Points, in no order, along strands that fork, close into loops and pass close to each other.
Two points are linked if the straight distance between their rows is under 77.7.
tolod: [-17  -4  -7 -19   4  -2   2 -17  22 -30  10  17  -9 -62 -29  45  16 -20
 -20 -50  -7   3]
Zama: [ 13  30  22   1 -39  -5  -1  39 -19  23   0 -29 -22   0   6 -18  10  -5
  39   6  -3   7]
sikeb: [-22  21  16  16  -5   0  16 -19  22  17  -5 -32 -27  18 -63  -3   2  35
  -3  -5 -14 -26]
firom: [ 10 -13   0 -16  23   5 -17 -30   1 -42  25  -9 -36   4  -3   1   0  42
   7   1  22 -12]
zigo: [  1  -7  -7   3  17  18   6 -20  26 -13 -52  13 -29   3 -71  20  11  11
  -5  -9   1 -35]
tev: [ -4  11  14   7 -25 -36 -29  36 -47   8 -27  35 -27  22  -8  -3   7  -3
  35  -8   3  21]
rige: [-47   4 -10  27   2 -12  29  -6  30  40 -26  10  46  -7   1  -6   9 -34
 -48 -16 -28   4]
liriv: [-17 -29 -12  -5  24 -14   0 -13   1 -10 -18  -2 -11  32   1  -1 -60   0
  -7  -9 -26  -6]
Bebe: [-33  -5 -24  17  -2 -11  -6  -8   8  -3 -25  12  15   4 -38  -1  -3   3
 -44   9 -23  -8]
kofu: [  1 -27   4 -31   6   0 -45  46 -10   9   1 -13  31 -11  14   5  -4  37
  16 -20  40 -12]
peza: [-36  29   8  11 -13 -12 -14  36 -46  41 -28  23  16  39  -9   0 -22  -9
  22   1  -9   1]
kasu: [ -6   2 -10   0   0  10  17 -37 -19 -33  11 -31 -15 -16  10   6  22  11
 -29  22   0   2]
rukom: [ 17  26  12  13  21 -10  -2  42  -1 -17 -16  12  32  20  28 -37  15 -24
  33  22  27 -18]
dova: [-37  29 -18  20   6  11  -7 -46  11  -8 -10 -32  -8 -53  14  -1  49 -14
 -23  -2  26   2]
Baz: [ -2  -2  -2 -11  -8  12 -22   0  -9 -17  23   4 -19 -52  -8  36   5  -7
 -16 -26  -5   7]
Gotar: [ 24 -26 -12  -9 -12 -23 -12  11  20 -31 -18  33   7  13 -18 -23  -4  -5
  -7  15 -19  -8]
Rebi: [ -9   8  22  29  38   4   3  23  10   4  -4   7   7  14 -15 -25 -27  -7
 -17  27 -15  12]
kureb: [ 18   5 -15  10 -24 -21  11  17  -9   2 -23   9  28  28  32 -42  10 -20
  61  21 -11 -17]
Vebi: [ 14 -15  12 -48   6  10  -8   1  20   9  22 -49  16 -23  14  10   7  53
  -3  -8  39   2]
gogul: [-14  -8 -21   9 -10   6  -9 -22 -54   9 -25   5  16  49  34 -12  -9 -17
  74 -10  -4  13]
fove: [ -6  11 -25   3  -8  12  33 -22   7  11  17 -37  -7 -67  39  20  26 -29
  -1 -12   4  34]
dotav: [ 20  11  22   1 -12   4 -11  31  21  -8 -21  39 -14  22 -51   0 -25   2
  31  -8 -14 -14]
Faved: [-22  14   1   5   5   0  34  15  -4  34  -3  21  46  50   4 -12 -15  -7
 -13  30 -27  -8]
mino: [ -9 -15  15  37 -22 -21   7  10 -69 -12  -9  22   7  24  25   5  16  -5
  56   9  -9  18]
sus: [  1  11  26   0   3  -1 -22  52 -14  23   9 -29 -22 -27   0  13   8  -9
  12 -37  25 -15]
Filut: [ 26 -17 -28 -12  -3  18 -30  -9  -6   0  19   0 -49  -8  25   6 -37  17
  26  -2   7  28]
zoke: [ 39 -14   0 -19 -23 -17 -41  24  15  -4  11  43 -12   3 -14  -3  13  32
  53 -16  11 -13]
guv: [-39  32 -27 -12 -29  10   4 -47  17  50  10  -6  12   6  -7   6  21   1
 -42 -20 -16  -9]
vimap: [ 26  -3   2  15 -36  24  34 -24  12  -4  22  -5 -13  23  33   7 -16  -1
 -13  46  16  31]
gobir: [ 27 -10  -9 -36   9  30   4 -14  32   4  13 -14 -21 -48 -24  43  38  38
 -11 -15  22   1]
rumu: [-51  61 -14  14 -27  26  11 -12 -12  41  20 -13  33  25   0   3  21   3
  -1  -8  -4 -22]
rivuv: [ 15  46  26  13 -46  25  12  20 -41  23  -1 -23 -10  11  19   0  29 -20
  47  19  14  33]
sefan: [-24  -6 -14  14  21  15  20  -7 -17  10 -14  17  54  72  32 -14 -23 -23
  30   3 -12  -5]
zel: [-17  -3  -5  38  -3  -1  33  11   9  24 -21   8  45 -12  -5 -12   4 -41
 -38  18 -30  10]
rifav: [ 18 -20  11 -17   0 -18 -41  20 -21   7  10  15  29   0  33 -12  11  32
  36 -21  51 -11]
muta: [ 26 -12  -7  27 -36  14  19 -41  -6  -9  37  14  -5  18  41 -16 -17  11
  27  43   3  35]
mal: [-16  -1 -35 -19   0   6  -4  -8 -13 -22 -29  -8  22   8  23 -13 -12 -27
 -13   5 -18  -6]
dobi: [-22  13   4  14  11   7 -18  30  -1 -25  13 -19 -16 -14 -21  -1  14  20
  -9   6  20 -25]
Funa: [ 17 -34  -6  -6  27  -6 -11  68  20  24 -15   6 -11 -18 -21  11 -21  -2
   8  -4  -7   1]
vavaz: [-13  -2 -15 -13  41  -6  15   6  -4 -14 -15 -47  10 -27  17   4  33  -5
 -27  -3  30 -34]
zutim: [ 27 -27   5 -44   1  11 -39   2 -16  -5  37  15 -15 -26  19  26  -1  28
  21 -25  23  14]
gafu: [ 44   4  12   1 -32  29   6   3 -18  -1  12  13  -5   4  49  10  17 -31
  16  35  38  39]
libi: [ -3  33  12  -8 -68  10 -15   2 -30  48   6  15   1  13  -7  -2  -4   3
  15  19 -17  30]
Mir: [ 25 -30  21  -3  29 -21  16   7  15 -34   4  20  20   8  20 -21   6 -16
 -28  23  -1   1]
vuz: [ 30 -15  13  14  53  -6  -3 -18  34 -19 -11  38  -2  32 -19 -30 -28  -2
   8   5  -3  -2]
bafe: [ -5  26   1   8 -10   5   6  22  -9 -21 -23  -3  34  32  22 -30  12 -27
  35  19   2 -16]
libib: [-18   4  12   9 -18 -12  14 -13  14  16  -5 -29 -12 -35  -3   8  -6 -32
 -16 -54 -20  -2]
vas: [ 18  -7   2   2 -13 -13   0  43  -1 -15 -13  18  22 -18   9 -10  15 -47
 -27  15 -19  -1]
Palo: [  7  11  -7   7  -6  22  25 -40   6  -7  17 -30 -20 -30  12  19   6 -12
 -38  22  18  28]
bezu: [-42  40 -23   7 -31  18 -21 -52  22  32 -13  -3   7 -29  -7  -1  22  -9
 -34 -20  -2  15]
fero: [  6 -32   7 -13  28  -7  41 -12  25 -18 -15   5 -20 -29 -40  53  22  -2
 -23 -27  -5 -22]
zedo: [  3  -3  34  22  37   7  28 -15  34  13  -9  22   7 -12 -51   9   0 -21
 -50  -2 -28  19]
zuvug: [  5  -3 -36 -38   3  11  21  -4 -14   3  11 -36   1 -60  45  21  11 -22
   1 -14   7  24]
Nubog: [ 12 -33  -2 -13  36  12  -4 -17   9 -37  -1  -4 -37   1 -33  17  11  46
   7  -6   9 -31]
tazom: [ -4  -2  16  22  14  23 -16  49  12 -24  10  13 -14 -14 -40  26   9  17
  -7 -23  16 -34]
lokof: [  5 -19 -11   7 -20   5   6 -60  -6 -18  28  -1 -15  24  17 -17 -22  40
   1  28 -11  22]
revi: [ -6 -17  -3  -5  37  14  -2 -24   4 -18 -26 -12 -35 -20 -54  31  27  22
  -9  -3  23 -45]
reki: [  7  26  -3  14  -5 -33  12 -47  -3 -22   7  25  31  48  14 -47 -14   7
  23  -3   5 -26]
kerom: [ 13 -10 -12   0  12 -18   2  25  35   2 -41 -18 -21   7 -43 -17  10  11
  -6  17 -12 -27]
nopo: [ 13 -43 -11 -17  41  -1 -15  57  35  12 -10  11  20 -15 -15  11 -12  31
   3  -3  14 -14]
feki: [-18  24 -17  19 -33  31  20 -25   6  25   2 -31   7 -44  31   2  19 -34
  -9 -21  -5  26]
besa: [  4  28  25 -11  -1   9 -37  31   3 -29  17  -4 -13   0  -9  -9  14  12
  14  -6  30 -27]
gidu: [ 13  54  26   4 -25 -15 -31  24 -33  -8   5  16  -5   6  20 -19  23   3
  49  17  30   4]
dav: [ 13  34  17   2 -38 -32  -6  22   1   6  -8   1  -9  20   0 -34  -8   7
  53   5 -15  -5]
Mokun: [-10  53  -8  27 -52  21   1  15  -2   5  15 -20  -1  -7  -4 -15  16  16
  19  46  -8  20]
tiv: [ 21 -31  -5   9  68  -1 -11  28 -19   8   0  28  11  -7  50 -22 -19 -12
  19  13   2  28]
lemun: [-31  21  11  21 -31  12   3 -21 -44 -14  26  13  28  46  18 -13  -7  17
  27  20  -8   0]
zif: [ 35 -50  33  10  29 -36  -5  36   1   4  21  35   0   8  11   2  -7   5
  23 -14  13  -8]
zomo: [-16  16  -6   1 -16  39  16 -42 -27   7  30   0  41  63  28  -4   1   4
  44  21  -6  13]
Zume: [ 18  -7  -2 -12 -26   8   4 -19 -17 -22   4  -8  -2   2  37 -18   3  -1
  12  12 -18  12]
butef: [-22  16   2  23  39   6  14  -2  18  37 -18  -2  18  18 -24 -18 -20  -8
 -40  19 -20  13]
Bena: [ 44 -18   4 -52   5  21   9 -25  31 -18   9  -6 -37 -21 -24  30  21  29
  -2 -16   0   0]
mobo: [ 25  -4 -18  -8 -23  21 -24  -4  -8  25  12  -5 -51 -27   8  23 -38 -12
   0  -5   3  42]
gogop: [-18  -4 -29  13   4   7 -26  54 -27  -4  -8  -8   9 -32  15   2  13 -16
  -1  -1   9 -16]
keri: [ -8  -8  16   1 -40  -8 -21  12 -18 -13   7  35  10  13 -32   3 -15  -2
  -8   9 -32  -1]
velek: [-18   5 -20  20 -25   5 -16  51 -43   4 -28   6  12 -15  12   6  24 -33
  14   6  -5  -1]
radan: [-32   7 -20   4  34   6  32  -2   5  48 -19  -4  35  42  -2 -13 -15 -13
 -36  10 -19 -10]
san: [ 21 -40   5  -8 -12 -20  -5 -10 -39 -24  19  15  -1  -3  51  -2   6  -7
  19  -5 -10   6]
vabaf: [-17   9  14  12  14  -4  -4  17   3  -2   3 -29 -21 -29  -7  17  -8 -24
  -9 -50   5 -17]
bol: [-34  13  -8  -4  -4  -1  10 -31  -3  12 -18 -11  15  25 -27  -6  11   8
 -30  13 -13 -27]
fet: [-37  17  -5  25 -26 -11  18   0  25  37 -19 -19  19  -9   2  -8   5 -26
 -24 -33 -25  -9]
zunib: [  6 -30  15 -24  24 -12   3  31 -29   7   7 -34   0   4  54  -2  -4  14
  30 -24  27 -18]
taz: [  9 -17  -1 -28  26   1   2   5  -2  -4  24 -50  -8  -6  40  -4   4  33
  10 -12  26 -14]
Rog: [ -3  -3  30   9  32  -6  -9  24 -28   6 -17  12 -10  17  23  -9 -44 -41
   5 -11   2   7]
ratuz: [ 30 -26  11 -15 -22   6 -27  50   3  -7  17  20 -16  -6 -25  21  14  35
  37 -15   5 -17]
rivuk: [ 24 -18 -13 -47  10   4  -5 -34  21 -26  -7 -16 -41 -18 -18  15  -7  12
  -2 -24 -17  12]
vade: [ -6  39   0 -23 -16  18 -15 -46   4  17  21   3 -13  52 -12 -18 -33  35
   4   1   6   1]
Pupo: [-52  -3 -35   2  23   1  17 -42 -13 -15   9 -34 -12 -53  10  26  -2  -8
 -10 -22  -6   8]
suzek: [ 12 -35   6  -2  10  22 -10  46  19 -20   7  24  -7  -9 -37  34   6  48
  11 -20   0 -26]
vakip: [ 23   2  10   1  14 -14 -14 -13   3 -31  49   8 -16  12  21 -26  14  43
  28  -9  37 -22]
dupi: [-22 -17 -10 -12 -12  -4  26 -63 -17  -2  18 -26  -8 -15   1  28 -17  -2
 -39  -9 -37  21]
Dedaf: [ 26   6   4 -21 -16   7   6 -12   8  13   2 -51 -39 -17   5  -5  -2  -7
  -5 -21 -18   9]
momak: [  7  17   6  11 -20 -39 -36  36 -44 -11  -5  48 -11   8  12 -11  20  11
  50   2  25   3]
viba: [-28  20 -45  20 -15  52   6 -41  -7   7  -7 -32  15  -8  15  11   1 -11
 -15  25   4  25]
zop: [-54  38  -4  25 -12   4  12  20  -4  55  13   6  34  22  -9   6  -2 -11
 -13 -18 -13 -27]
rilol: [ 27  -7   9 -27  -8 -20  -2  22  13   7 -18 -22 -32   2   1 -14 -11 -17
  16 -29 -13 -12]
gonir: [-13 -24 -38 -45  25 -19  13  19 -12 -14   6 -19  15 -51  23  24  -3 -19
 -10 -23   0   3]
tiva: [-37  29 -43  14 -19  23  -6 -54   1  -2 -19 -11  17 -41   1  -1  27 -14
 -35   9   6  18]
momim: [ 20  -7  12  -8  55   3   5  42  12  12  -3  -3  15 -37  17  -3   4 -39
 -25   5   1  16]
siru: [-26  35  -2   4 -23  50  18 -28 -27  27  29 -22  36  43  16  10   5  -6
   4  13  -5   7]
Zetir: [-29   5  12  34 -26 -22   8  12 -59   3 -12  37  37  55  13   5   1  -5
  60  23  -5  11]
Bem: [-19  24  21   3  -7 -24  10  -2  18   2  -1  19  15  59 -47  -4 -14  43
   0  21 -21 -30]
zugat: [  1 -21 -11 -25  52  -9  -4  22  16 -17 -15 -13  24  -7  21  -4  13  10
 -23   6  33 -20]
sebab: [-30  23  16  16   5  -6  20  -4  31  30 -13   4   1  36 -72   5  -4  24
 -18   0 -12 -28]
pozev: [-34 -10 -12  14   3  16  25 -11 -19 -16 -12 -17  46  56  20 -13  -4  -5
  17  15 -19 -17]
Bubug: [-20  55  -4  32 -58  39  12  -6  -5  28  21  -1  18 -11  -6   4  17  -3
 -13  32   1  27]
Pok: [  5  -5  12  -7  60  -6   2 -32  11  -2 -48   0  -3  17 -34 -10 -10 -15
 -39  26  12 -21]
belez: [ 18 -38 -15   6  31 -29  30  -7   9 -32 -16   8  20  22  35 -31   0 -13
  -5  31 -12  -5]
fel: [ 24  16   0  12 -23  42  19   0  -6 -10  24 -20  -8  -9  36  14  11 -13
 -10  40  22  30]
noka: [ 29  15 -18   4 -26  12 -29  -6  14  16   8   1 -49  12   9 -19 -29  22
  33  19  10  28]
fak: [ 30   5 -21 -13 -22 -14 -39  -3  21 -27   4  29 -18   6 -10 -29  -3  27
  42   2   5  -8]
viko: [-16 -14 -17  22  32  -3 -12  35  22   1 -18  23   6 -53 -23  18  -9 -24
 -28 -10 -11   2]
vun: [ -1 -24 -15  22  25 -15 -13  52 -17   6   1   5   0  12  31 -20  -7  11
  49  11  17 -14]
Leg: [-26 -10 -15  -5   5 -14  -7  -2  27  -8   8  -3  11 -73  -5  26  58   4
 -28 -23  12  -8]
Lar: [-43  32   5  28 -36   4  -7  27 -32  42 -14  -6  28   8  -4   4  -4 -25
   9 -11 -16  -5]
sipud: [  8   5 -13  -4  -9  30 -16 -41 -34 -20  15  13 -16  11  44   8 -36 -13
   3   8  13  42]
fil: [ 15  44  19  17 -42  17  -6  12   3 -16  32 -12 -19 -13 -19  -9  22  21
   3  34   7  13]
Tigik: [ 15  13  60  20  31  12   3  25  13  13   5  25  -4  23 -40 -11 -24 -13
  -2   6 -16  24]
Donu: [  6 -28  18  28  54  -6  -3  15 -34   3   0  30  -7   7  29 -11 -40 -25
  12  10  -5  31]
Mebul: [-22  15  20   5 -25 -15  21  -1 -14   1  14  24  42  61  11  -5 -15   7
   9  18 -23 -14]
Riz: [ -9 -36 -27 -25  27  -9 -20  41  17  -4  -8  -7  34 -45 -16  33  11  26
 -18  -9  15 -13]
bop: [  6  19 -15  11 -36  35 -13  -8 -17  45  -6  -8 -23   5  18  15 -30 -22
   1  11  16  46]
Ded: [-22  25 -23   1   0   0 -21 -24  35  -7  -2 -12 -11 -70   1  11  45  -8
 -19 -28  23   0]
vemim: [ 14  47  25  13 -24  17   5   9 -30  -8  10 -16   4  21  34 -20  30  -8
  60  21  23  13]
tuvol: [ 19 -14  -1  -8  13 -25  12  -2  38 -10 -41  19  -3  24 -42 -26   1   9
  -9  36 -16 -18]
Dur: [ 37   7  20 -14  -6 -30 -15  40  16   0  -9   5 -20  14  -3 -26  -5 -10
  37 -16   8 -13]
dadab: [-24  43  10 -15 -21  -2 -13 -17   3   7  26  14   5  53 -27  -3 -18  38
   3   8 -14 -19]
Karig: [ 23   7  28 -18  33  -1 -10   9  23 -33  -3  -7 -14  22 -17 -10  10  20
   2 -14  29 -40]
fidu: [-27   3  -7  -8 -17  20  35 -69 -14  31  32 -14   7   7   8  28   1  10
 -51   0 -25  16]
Gapa: [ 16  20   9   2 -25  14  12  -9  26  26   8 -36 -48  -9 -27   2 -14   6
   1 -14 -11  18]
Getom: [ 28 -32  38 -17  50  23  20  38  31   4   4  24  20 -14 -27  37   7  19
 -16 -10  18  -8]
kora: [ 22 -51  30  -4  37 -27   8  36  15 -15  29  19  29  16  20  -3  -1  27
   0  -3  22 -14]
kiruz: [ 30  -9 -29 -30   2   3  11 -29  32  10   4 -20 -28 -56 -15  30  28   9
 -29   7  26  24]
ropur: [-23  -1  -2  18  -7  25  25 -25 -28 -20  10 -33  16  21  15  -2  15   8
  -9  22 -14  -8]
sonef: [  1   2  -9 -13  22 -11   9 -26   5 -32 -37  -2  18  34  18 -30   1 -11
 -13  20  -1 -13]
venek: [ 17  -5   9  -7 -39 -23  -7  38  -2  -5   0   8   0 -34  -8   6  23 -33
 -16  -9 -25  -2]
Bifam: [ -7  41 -18   8 -46  39  -8 -16   1  43  -4 -12  -3 -27   8   3  -1 -38
 -12  -8   2  36]
dagi: [ 10  18  50   8  -4 -14 -13  31   7  16 -16  48   1  39 -36  -8 -30  -8
  22  -2  -5   8]
lof: [-11 -20 -17  21  10 -10  -3  20 -19 -28  21 -11  -8  14  30 -17  -8  34
  35   9   6 -24]
suke: [ -3   9 -42   0  -4  54  -8 -35 -17 -18   5 -10  -4  -1  38  12 -18 -10
  -9  31  17  32]
Lafen: [ 14  -9  11   8 -42  -3   1  23  22  -2  12  -2 -18 -30 -41  16  22   1
  -6 -22 -28  -6]
motis: [ -5 -18  20  12  23 -18  27 -11  22  -7 -11   2   7 -22 -26  22 -10 -38
 -50 -12 -24   1]
vutaz: [  9   8 -15 -17  -4   7   9 -60  22   5  -3 -30 -32 -39 -21  18  14  -7
 -37  -6   5  25]
Ges: [  3  19  37  -7  20   1  -3 -35   8 -32 -22 -11 -19  20 -42  -5  18   9
 -17   8  18 -39]
nanu: [ -8 -27  -7 -37  29  -2  31 -11  25 -17  -1  18   8 -55 -37  60  22   8
 -16 -46  11 -13]
zatus: [-31  -1 -20  11  29 -13  39 -24   5   0 -30 -50   3 -35  17   5  35 -28
 -14  -7   5 -21]
vevi: [ -4 -34  26 -25  -7   0 -22  25  -3   0  15 -39  49 -24   6  14   2  49
  -2 -17  29  -5]
Femo: [ 48  -8  18 -33 -17  12  -8   6 -27   1  28  -3  -9 -21  51  12  21  -5
   8   7  23  35]
kuped: [  7 -15  -7   2  -4 -28 -35  28 -44 -12   8  34  13   0  38  -3  24  14
  39  -4  38  -6]
punov: [ -4  32 -16   2 -43  -5  -1  14  19  24 -21 -30  -5  -4 -27 -31  10   7
   3   5 -27 -12]
dima: [ 32  -7  -3  21  -7 -43   9  20  15  -9  -8  27  17  18  17 -44  -8  -4
  41  18  -6 -13]
fad: [  4 -13  -1  -1 -20  19  -8 -55  -2 -19  18   7 -31  18 -30   6 -11  38
 -23  20 -15  19]
garo: [  6 -33 -14 -39   0 -12   1 -45   4 -27  -9  -2 -18  12  -5   3 -36   3
  -9 -21 -31   3]
Mup: [  0 -25   0  26  19  -6 -19  49  -8  24 -14  18  -7 -23 -21  12 -30 -33
  -9  -5 -23  25]
kozel: [-37   8 -39  11  -3   6  12 -42   3  16  -7 -44 -15 -32   7   4 -12   5
 -11 -23 -18  14]
gotu: [  9  19   0  -1 -15  22 -22   4  22 -23 -22  20 -26   6 -65   6   0  18
   1  -9  -7 -23]
zadu: [ 19 -56  19 -11  17 -28  20  44  17  -1  17 -21   7  -2  11   3   2  28
  -4  -1  -6 -19]
topap: [ 34  17   1   5 -32  18   4   5  34  22   6  -6 -42   7 -13   0 -24   8
  -3  27  18  26]
biz: [-25 -13 -20  11  27   2  -1   8 -13  13 -23   9  16  52  17 -19 -57  -9
  11   7 -14  -4]
rerig: [-55 -15 -24  18  15 -25  10 -40  -8 -25   5 -15  -7 -61  -8  30  25   2
 -24  -4   4   1]
vinub: [ 58 -13  23 -33 -19   9 -14  -1  -1   0  34  14 -35 -18  14  23  -3   6
   8 -12  16  32]
Pasi: [ 48 -40  36  -3  35 -13  15  31  25  -7  17  25   7  -8   7  -5   6 -14
 -23  21 -15  12]
pogut: [-10  15  26   5  -2   0   4  18 -31   0  -5 -26 -12   9   2  -5 -21 -35
  -5 -24  -2 -11]
remir: [-27 -13 -17  25  14 -12  -7  17  26 -16  -5  -1  10 -51 -18  21  26 -12
 -28 -15   6 -17]
fadip: [-12  11   3 -17  17 -18  10 -33   6   5 -48  -7  22  32 -17 -19   4 -11
 -44  27   0 -27]
zev: [  3  19   4  11  12 -17  -6 -34  -5 -45  16  -5  -4  31  15 -39   0  22
  13   4  27 -23]
ner: [ 19  20  -7 -27 -13  18  -5 -58  13  10   3  -1 -23  33  15 -33 -29  11
   5  -3   8  23]
Sivis: [-27  27   2  27 -34 -10 -21  47 -21  15 -24  11  17 -14 -18  -7   7 -37
  -4   3 -14  -1]
tovuz: [ 34 -22   2   1  31 -13  -4 -14  36 -33  -9  43 -16  28 -24 -17 -16  20
  26 -20  17 -28]
naf: [-42   7 -24   4   6 -17  24 -59  14  17 -33 -48  -9 -31  -1   0  19 -10
 -17 -22  -7  -6]
Zimeg: [  8   8   7   1 -42   7  -8 -17 -35  14   7   2  -9  16  22 -14  -9  -3
  22  12 -17  27]
zon: [-43   7  -7  -8 -12 -12  11 -46  35  44  -5  -2   2  -1 -23  17  13   3
 -37 -45 -24 -14]
Pamuk: [  2   7  24  13   2 -36   6 -22   3  -9  11  46  24  57  -3 -27 -36   2
  14   9  -4 -11]
rudev: [ 13 -21   1 -29  11  -2 -19  24  -6 -20  23  -5 -11 -19   6  21   2   5
  -4 -22   3 -12]
takav: [ 11 -18   0 -13  73   7   1  37  -7   4   1   9  34 -22  40 -10  -8 -18
 -10  17   8  25]
bivi: [ -4 -12  -1  22   5 -11  -4   6 -60  -8 -18  12  -5  34  42  -6  -4 -14
  60  -9  11   5]
kedug: [-29  -1 -45 -10   5  -7 -17 -27  -5 -29 -35   7  18 -13 -19   4  -3 -23
 -47  10 -18  -9]
Vifo: [-42  -5 -14  24 -30   2 -16  -2 -10   9  12  20  18   5 -36  22 -16   7
 -25  -7 -36  -3]
Nadul: [ -3 -45 -11  10  12 -19  12  51  -8  -8  10  -8   3 -20  13  11   0  -1
  -7  13 -24 -13]
bab: [-23  27 -34  -8 -25  29  26 -45   2  59  29   2  14   7  20  18  17  -8
 -47 -12 -19  17]
rebil: [ 32 -39  42 -28  49  -1  11  44  21  14   7   4  14  -6  -1  32 -21   4
  -5 -27  22   5]
ton: [  0   9   3 -12 -33  14   1 -61  11   5  20   5 -16   5 -38  14   5  18
 -48  16 -18  17]
zut: [ -3   7  16   5 -26   2  21 -18   5  16  17 -38 -27  25 -27  -5 -21  24
   4  -7 -27  -5]
geze: [ 33 -25  44   1  36   5  19  29  30 -17  13  24   9 -19 -26  26  17 -13
 -35   7 -14   0]
fazu: [ -5  11 -22  -1 -12 -10  -1  27  16  14 -33 -15   0  15 -17 -30 -15 -12
  -9   4 -19 -15]
biza: [ 27  22  -8 -40   2  19 -16 -50  13 -17   3  -3 -34   3  21  -4 -19 -14
 -23   3  14  31]
luga: [ 23   6 -36  -9 -10   3 -29 -30  24 -15   7   6 -39   9  -1 -33  -9  39
  26  16  11  11]
Nuvar: [-17  29  28  11 -46   0  -3 -18 -63   6  11  29  25  49  20   2   2   5
  52  18  -8  11]
vam: [ 19 -14  40  17 -10 -29 -14   6 -37  -7  21  13 -31  19   8  -5  -5   7
  42 -17   5   3]
pez: [ 44 -48  -2   6  30 -32 -11   2  20 -10  12  40  -8  11   9 -12 -24  -1
  25 -25  12 -15]
givos: [  4 -15   4  20   9 -10  22  39   4  11 -16   3  20 -37  16   3   8 -52
 -29   5 -27  20]
vemam: [ -2  30   2  22 -47  26  -1 -27  11  11  18   2  -2 -12 -22   6  11   6
 -40  19  -4  28]
neta: [ -6  -5 -13  16  29   0 -32  75 -13   1  -8  20  11  -5  16 -10  -6  -3
  13  25  21  -8]
nilos: [ -3 -17  10  -2  14 -17  14 -11  19 -19 -12 -17 -15 -11 -37  15  10  -6
 -34  -9 -12 -19]
Tor: [ 14  10   9  24  18 -26  -1  36  18 -21   5  24  16  14   2 -37  -3   3
  23  35  13 -16]
Bapo: [  9 -37  -4 -26  70 -11   0  27   7 -13   4   7  42 -13  48  -1 -19   8
  -7   7  37  -2]
vop: [  9 -32  -6 -61  29  -1   6   2   9 -27  15   0   2 -35 -16  47  -6  12
  -1 -39  13 -11]
rozif: [-38  -3 -10   2  23 -21  11 -44  35  25 -45  -4  -3  -9 -40  18  -5 -17
 -38 -32 -12 -18]
gavul: [ -9  45  13  -5 -58   2   8  -1   4  36   9  -8  11  11 -21 -10   4   2
  -3   2 -32   1]
lavod: [ 26 -26   6  18 -11 -23  -8 -28 -37 -24  38  21 -16  11  37 -15 -11  12
  32 -21   9  -4]
difu: [ 10 -16  12   3  75  -8  12 -28  22 -15 -17  10  -4  27  -8 -30 -21  -5
 -21  22   0   6]
pudan: [ 11  20  17 -13 -17  -3 -15  54 -31  13  -4 -18  -8  -9  18  -7  30 -13
  25 -13  26  -6]

A fork is a point with three links, a tip a point with one. Leave the first point through the second and follow the links. Name the first fork or tip that comes.
Riz / nopo: tiva
Pok / difu: Nadul
fil / Mokun: fel
Karig / besa: noka
rerig / Pupo: takav
biz / liriv: Palo

A piece is two or more points that can be reached from each other along the links. Count, over all rows, the pieces, the separate loops (a circle has one, a figure eight two, a Y none), the forks (points with three links) and the tips (points with one).
pieces: 7
loops: 6
forks: 19
tips: 21

How many points has the smallest loop of links through each point below? Write 0 if it is on no loop.
bafe: 5
fadip: 6
biz: 13
tolod: 5
vakip: 17

Name the points in between on the shortest way along the links from the first point to the second, in order.
pozev / rudev: ropur, kasu, Palo, fel, gafu, Femo, vinub, zutim
rerig / Rog: Pupo, kozel, naf, zatus, vavaz, zugat, Bapo, takav, tiv, Donu
fak / fet: luga, noka, topap, Gapa, Dedaf, rilol, Dur, dav, Zama, pudan, sus, vabaf, libib
zut / tazom: Gapa, topap, noka, luga, fak, zoke, ratuz, suzek
firom / Rebi: Nubog, revi, zigo, gotu, dotav, dagi, Tigik
